Each row is a point on a landscape with many valleys, with its height.
A ball rolls from a point to whichever of its 4 nearest points has the largest drop for the distance, and stops where none of them is lower. Distance is the straight distance between rows; heights are no part of it.
samu: [156 120 143 123 119 143 156 113 101 120 114 134 122 112 168  99 121 124
 158 172]  (h 138)
zuna: [174  89 105 129 141 142 133 115 112 101 158 147 144  85 148 198 169 111
 155 199]  (h 316)
pevu: [123 157 139 130 134 135 115 138 139 128 138  88 136 136 137 105 130 154
 119  67]  (h 180)
Sov: [178 100 162 119 106 151 158 114  85 116 116 139  74 117 159  74 109 107
 170 181]  (h 46)
nesi: [ 91 110 117 142 117  77 156 148 155 144 170 131 142 156  65 179 180 151
 111 123]  (h 342)
Zavot: [103 120  96 161 147 140 150 113 117 129 125 141 145 107 142 161 150 126
 131 153]  (h 186)
funu: [122 111 134 143 124 182 134 117 119 114  95 148  69 145 168 107  99 112
 144 185]  (h 187)
Tedum: [112 153 116 155 153 152 110 144 128 127 147  91 138 125 122 145 133 147
 130  46]  (h 222)
rimu: [ 88 117  78 139 141 178 143 118 145 114 106 175 116 133 136 190 124 105
 117 191]  (h 229)
nifam: [156 123 135 117 115 161 154 102  92 113  99 147 139 100 168 106  97 117
 175 184]  (h 147)
Pema: [142  98 135 132 127 164 154 118 114 112 123 143  79 129 159 114 126 116
 138 192]  (h 158)
lote: [ 68 123  88 162 133 159 151 156 156 155 132 154 124 164  99 177 164 154
 106 127]  (h 137)
Turo: [144 137 171 111 120 125  54 152 174 120 127  98  46 189 110  56  93 115
  95  80]  (h 132)
kom: [136 105 155 131 117 129 146 123 119 123 123 128  64 139 154  74 128 121
 127 160]  (h 188)
tatir: [155 145 127 130 129 115 134 107  58 145 128 164 185  78 154 145 144 124
 170 135]  (h 168)
deva: [116  91  59 158 146 143 148 118 122 121 131 166 154 100 102 237 163  87
 125 181]  (h 195)
Tidub: [118  93  77 165 138 119 153 124 118 137 153 153 156 112 101 209 189 116
 132 167]  (h 286)
sefo: [124 119 145 126 128 104 148 128 125 129 143 117 113 124 149 101 149 142
 119 148]  (h 129)
liso: [101 167  97 139 136 160 120  77  96 107  62 170 168 102 139 145  52  96
 166 129]  (h 278)
votuf: [154 133 127 121 128 113 143 112  80 129 142 147 158  87 160 130 152 126
 162 159]  (h 166)
dusin: [149 106  98 124 150 158 138  97 123  90 125 151 142  80 140 213 121  94
 151 200]  (h 441)
bovip: [136 134 155 123 117 122 132 123 124 132 123 114 115 129 153  74 127 140
 124 119]  (h 106)
bofup: [140 149 165  90 132 107  85 158 181 115 147  72 102 172 102 100  85 135
  81  80]  (h 181)
Videb: [113  94  70 159 137 140 161 132 130 131 138 163 143 116 108 216 177 106
 120 180]  (h 263)
gab: [164 122 158 109 110  95 140 117  97 130 148 127 119 104 161  91 143 130
 144 168]  (h 192)
lunan: [124 118 153 142 113 156 113 130 127 130 101 131  63 161 163  54 118 128
 135 137]  (h 150)
vetiv: [ 85 124 117 149 129 121 154 148 156 141 153 132 117 160 101 156 168 160
 105 121]  (h 201)
kedel: [123 149 124 142 148 109 124 129 102 144 146 109 164 102 131 126 138 148
 135  72]  (h 121)
lufip: [189 144 178  65  75 134  89 145 141 131  92 106 113 152 125  29  93 129
 130  58]  (h 74)
Mig: [ 87  95  84 185 122 104 155 143 134 162 146 148 150 142  47 210 192 137
 133 102]  (h 362)
Zum: [168 151 157 108  85 130 149 117  79 144  96 152 169 105 161  83 125 139
 164 114]  (h 54)
fof: [158  88 140 113 127  94 147 136 120 114 181 133  98 115 137 142 175 126
 128 195]  (h 198)
lupu: [110 142 116 151 154 141 127 122 105 143 118 120 162 110 142 128 131 141
 140  80]  (h 146)
Pimu: [114 147 105 144 140 155 131  97  92 132  92 148 175  98 155 128 106 115
 158 122]  (h 149)
sab: [ 65 131  64 155 142 182 136 134 153 143 100 193 121 155 115 198 133 126
 109 164]  (h 79)
Busuk: [117 134 142 132 129 100 136 136 143 135 146 109 132 132 133 104 149 151
 111 103]  (h 160)
nimeb: [ 85 108 100 141 104 103 172 162 162 152 159 149 123 165  61 178 182 153
 109 129]  (h 313)
des: [160 144 154 116  83 168 142 121  97 139  70 145 158 124 160  63 100 134
 169 120]  (h 52)
tav: [128 120 103 104 137 179 130  87 156  64  94 166  93 114 130 199  70  97
 145 214]  (h 516)
rus: [165 147 176  67 142  90  81 159 172 126 149  65 136 154  94 107  64 125
  80  88]  (h 378)
mav: [121  93  82 189 162 101 117 110  74 154 141 150 169  83 110 186 165 115
 147 130]  (h 314)
demus: [ 93 133 136 138 129 137 124 160 168 141 139 121  87 178 118 125 150 161
  93 106]  (h 272)
Tisa: [117 153 135 134 147 102 115 148 136 130 173  81 149 132  97 143 133 146
 115  58]  (h 288)
geseb: [ 92 136 114 159 148 153 132 127 133 135 119 122 132 132 146 129 139 141
 122 111]  (h 142)
vubus: [ 98  99 100 189 162 107 119 135 105 155 151 118 151 114  67 187 165 140
 134  68]  (h 520)
suza: [153 139 164 104 105 134  80 141 159 122 111  97  77 159 139  37 101 132
 116  78]  (h 109)
vogu: [ 80 111  72 168 127 138 162 142 143 153 135 159 137 146  86 196 175 137
 114 133]  (h 190)
fov: [137 139 153 106 128  63 125 130 118 132 168 114 149 117 130 108 148 143
 119 126]  (h 110)
buzor: [123  94  92 151 124 117 158 137 127 126 169 152 138 120 109 194 196 123
 125 179]  (h 312)
Kigul: [120 101 166 102 128  55 136 145 153 135 171 117  93 159  92 111 134 131
  82 163]  (h 70)
pemo: [144 134 179  84 135  62  97 144 166 133 155  91 138 143 105  92  96 132
  82 111]  (h 409)
Bev: [142  80  65 147 155 142 118  99 114 101 136 161 162  73 102 252 148  70
 146 190]  (h 67)
suvos: [206 163 137  37 102 137  57 170 173 100 128  64 106 166 105  80  51  92
 104  73]  (h 167)
Lod: [129 117  79 105 142 164 130  86 158  62 111 165 120  87 108 246  94  75
 128 196]  (h 726)
Kabu: [100 112  90 187 170 122 123 114  95 155 124 135 162  94 110 175 146 126
 139  98]  (h 273)
fozuf: [126 134 129 140 128 152 147 111 111 122 106 134 128 116 168 108 118 129
 150 155]  (h 130)
mabit: [140 111 164 107 128  71 134 129 133 128 152 112  94 132 132  83 135 130
 109 155]  (h 179)
Nimer: [127 124 159 123 118 126 113 139 142 132 121 113  61 159 141  54 115 133
 108 118]  (h 122)
ropu: [126 110 102 137 146 159 154 108 123 101 117 149 126 102 153 175 132 108
 138 194]  (h 296)
bidi: [123 122 172 103 134  95  96 150 173 132 136  97  73 171 103  78  97 133
  78 106]  (h 155)
rufab: [134 152 122 130 118 157 146  93  81 122  79 164 181  94 152 126  82 107
 177 147]  (h 176)
Pez: [164 153 164  96  85 134 120 133 123 137  94 114 139 130 149  47 110 142
 141  73]  (h 68)
Roben: [106 114 136 132 127  73 145 144 149 135 175 119 128 143 100 144 169 151
 103 149]  (h 260)
gibo: [ 72 135  88 175 163 162 126 122 131 137 106 144 140 127 124 175 139 129
 119 112]  (h 214)
kilu: [166 149 172  73 109 105  88 146 152 128 122  88 120 138 125  62  87 127
 109  67]  (h 151)
zode: [135 132  96 142 153 128 129  84  64 132 103 168 182  65 137 171 104  94
 169 146]  (h 404)
Mezo: [175 160 171  77  91  95 116 135 119 137 114 114 151 122 138  64 115 139
 123  78]  (h 113)
pima: [ 81 113  83 151 132 167 153 142 150 137 118 172 111 154 127 175 149 136
 106 165]  (h 175)
budeg: [144 152 152 107 119  89 127 128 107 141 134 121 158 110 148  88 139 146
 129  97]  (h 95)
Zelon: [180 145 177  86  65 125 139 128 101 145  83 135 144 127 144  52 112 135
 152  99]  (h 59)
moba: [124 127  85 134 151 143 137  85  97 100 110 159 163  74 135 193 103  82
 156 176]  (h 43)
rono: [126 160 139 124 130 146  95 159 165 114 147  79 105 165 121 112 123 150
 105  65]  (h 244)
led: [101 148 119 151 141 160 135 117 117 131 104 127 149 120 160 116 120 135
 138 117]  (h 114)
rofe: [ 93 112 100 177 145 103 148 136 129 150 151 126 150 128  84 185 177 143
 123 104]  (h 463)
Zag: [177 123 162 108 104 126 152 113  83 126 127 139 124 100 165  91 134 129
 162 170]  (h 161)
Dud: [ 68 119  65 167 127 163 148 153 154 165 131 174 132 162  81 202 160 150
 117 119]  (h 86)
gelu: [111 120 126 143 131 146 146 125 135 131 120 134  97 137 155 110 143 141
 119 150]  (h 247)
tok: [ 82 114  80 180 161 143 141 117 120 146 116 148 151 112 111 190 151 119
 123 126]  (h 285)
fek: [105 130 141 143 124 159 121 132 142 133 106 124  89 154 160  83 124 142
 123 131]  (h 202)
Naben: [126 128 102 156 153 116 137 108  80 136 134 141 171  83 144 156 153 122
 145 131]  (h 131)
Rin: [116 112  72 135 157 148 131  83 118  97 112 158 143  81 120 225 117  77
 141 191]  (h 386)
givut: [100 108 160 105 126  75 135 158 178 141 160 122  87 185  79 125 128 142
  75 132]  (h 293)
nev: [103 100 134 116 110  64 155 155 164 142 171 132 117 161  72 155 167 147
  93 156]  (h 379)
Teve: [ 93 138  95 167 162 150 120  99  95 135  93 147 168  94 138 158 103 112
 145 109]  (h 209)
Pur: [153  80  82 141 142 145 136 122 128 106 157 158 152  90 121 232 174  94
 139 198]  (h 232)
sif: [110 130 127 143 138  99 143 124 122 137 154 116 144 117 135 130 163 143
 119 129]  (h 134)
nel: [140 155 155 108 115 146  67 162 173 116 134  83  76 178 126  72 100 135
 102  72]  (h 163)
Tolum: [157 104 120 122 136 156 150 106 111 102 132 143 126  92 162 163 131 110
 159 197]  (h 329)
bik: [ 86 153  86 140 149 161 125  74 124  92  79 165 135 110 138 177  80  94
 148 173]  (h 51)
Fis: [147 159 154  90 134  97  99 155 152 125 161  71 152 137 106 121  93 137
  99  57]  (h 519)
pumol: [184 162 165  58 115  94  82 154 155 122 138  79 145 143 112  89  74 122
  95  67]  (h 348)
nusu: [132 144 161 108 125 119  98 151 162 121 136  87  94 162 131  74 106 146
  98  85]  (h 191)
paz: [112 138 128 149 143  80 124 135 115 142 168 107 159 114 107 146 161 145
 125  92]  (h 170)
vabug: [165 159 171  69 129  74  87 151 150 133 150  85 161 131 111 103  91 131
  99  77]  (h 524)
munu: [136 115 122 124 128 183 141  96 125  89  93 155  98 121 157 139  77 104
 165 208]  (h 233)
begod: [114 118 110 161 148  98 137 119  99 140 156 131 160 102 121 156 173 131
 136 128]  (h 61)
ralip: [154 115 169 122  93 145 121 118 115 135  92 126  73 153 147  20 101 115
 151 119]  (h 69)
fur: [131 155 138 130 115 166 126 119 114 130  85 131 151 123 165  79 104 135
 154 103]  (h 47)
Gegog: [144 156 146 112 123  83 121 132  97 145 148 122 174 100 139 109 142 148
 134  80]  (h 81)
sef: [120 149 115 135 128 174 135  83 111 103  78 152 143 115 161 120  72 110
 164 180]  (h 185)
vepet: [100 137 147 123 130 105 126 155 174 137 157 100 108 167  95 128 143 157
  91  97]  (h 331)
talet: [142 140 159 115 111 137 107 135 139 133 109 106  99 149 151  48 116 143
 127  92]  (h 85)
Tos: [103 115 143 133 122 123 134 151 158 140 138 132  60 170 124 104 142 151
  91 136]  (h 240)
Soruz: [104 135 143 126 143  70 118 150 154 138 180  89 157 147  61 166 141 149
 111  74]  (h 412)
pami: [112 156 116 147 140 177 114 124 117 134  91 125 156 123 159 109 109 129
 149  85]  (h 78)
Moko: [106 134 107 167 154 128 126 131 110 145 138 111 158 112 114 152 145 138
 127  65]  (h 189)
tuda: [ 76 114  91 167 122 126 157 150 154 161 147 145 143 160  65 194 178 157
 116 103]  (h 221)
pevof: [150 117  84 142 157 127 124  92  64 126 132 165 175  61 137 192 137  92
 170 168]  (h 443)
Tose: [123 123 120 140 136 130 155 112 109 127 131 131 135 108 157 128 146 129
 139 158]  (h 144)
zot: [197 164 133  50  93 148  51 167 164  94 128  70  92 166 117  69  77 108
 114  61]  (h 159)
nof: [148 139 155 125  92 171 119 122 124 136  75 130 116 145 164  44 102 134
 159 110]  (h 53)
Bivo: [147 163 146 113 111 163  97 149 140 120 114  94 125 141 153  73 111 148
 138  64]  (h 112)
Rerof: [173 144 170  86  96  79 131 123  90 137 138 134 143 114 147  72 135 134
 135 132]  (h 153)
Vana: [157  99 152 117 123 114 157 127 111 113 153 125  81 113 157 112 149 125
 137 189]  (h 183)
zuz: [139  98 104 140 143 130 153 118 111 116 157 138 139  99 138 176 169 115
 143 189]  (h 341)
kaba: [167 144 164  82 121 126  59 153 177 113 129  77  77 174 114  65  72 119
  94  70]  (h 143)
kabe: [145 139 171  96 121  80 111 133 149 131 138 105 115 135 130  70 111 141
 106 108]  (h 243)
bigev: [110 140 124 143 126 177 132 110 121 114  80 145 122 129 168 105  91 119
 151 165]  (h 148)
taf: [123 128 103 142 144 150 151  95 101 117 108 150 156  96 158 157 117 111
 154 170]  (h 246)
kuz: [154 115 154 128  99 167 145 112 102 124  91 140  95 136 162  50  96 114
 167 166]  (h 108)
Zuv: [ 91 151 122 155 139 174 103 155 153 128 128 114 109 170 139 130 138 154
 108  82]  (h 302)
kuvur: [107 130 154 110 135  76 122 152 177 132 167  95 128 160  82 138 132 151
  86 102]  (h 446)
koze: [112 111 142 124 122  95 153 143 146 134 156 122  93 148 124 114 155 149
  98 152]  (h 173)
dipu: [120 124 173  99 136  65 115 154 180 139 163  90 131 164  71 132 116 143
  81 120]  (h 517)
nar: [189 140 179  81  45 152 118 135 116 146  62 137 127 145 124  26 110 130
 156  76]  (h 71)

Call two points neighbours if one is among the 4 nearest of the other. Go from one point of each pair to the other, from neighbour to neighbour, staying as low as possible. Name the highest point that can't be avoided.
Gegog and Kigul => koze
Gegog and begod => sif
fur and moba => sef
fur and Sov => kuz

For each start below, name every point that the ball comes to, in order.
rus => bofup > kaba > suza > talet
sef => bigev > led > pami > fur
samu => fozuf > led > pami > fur
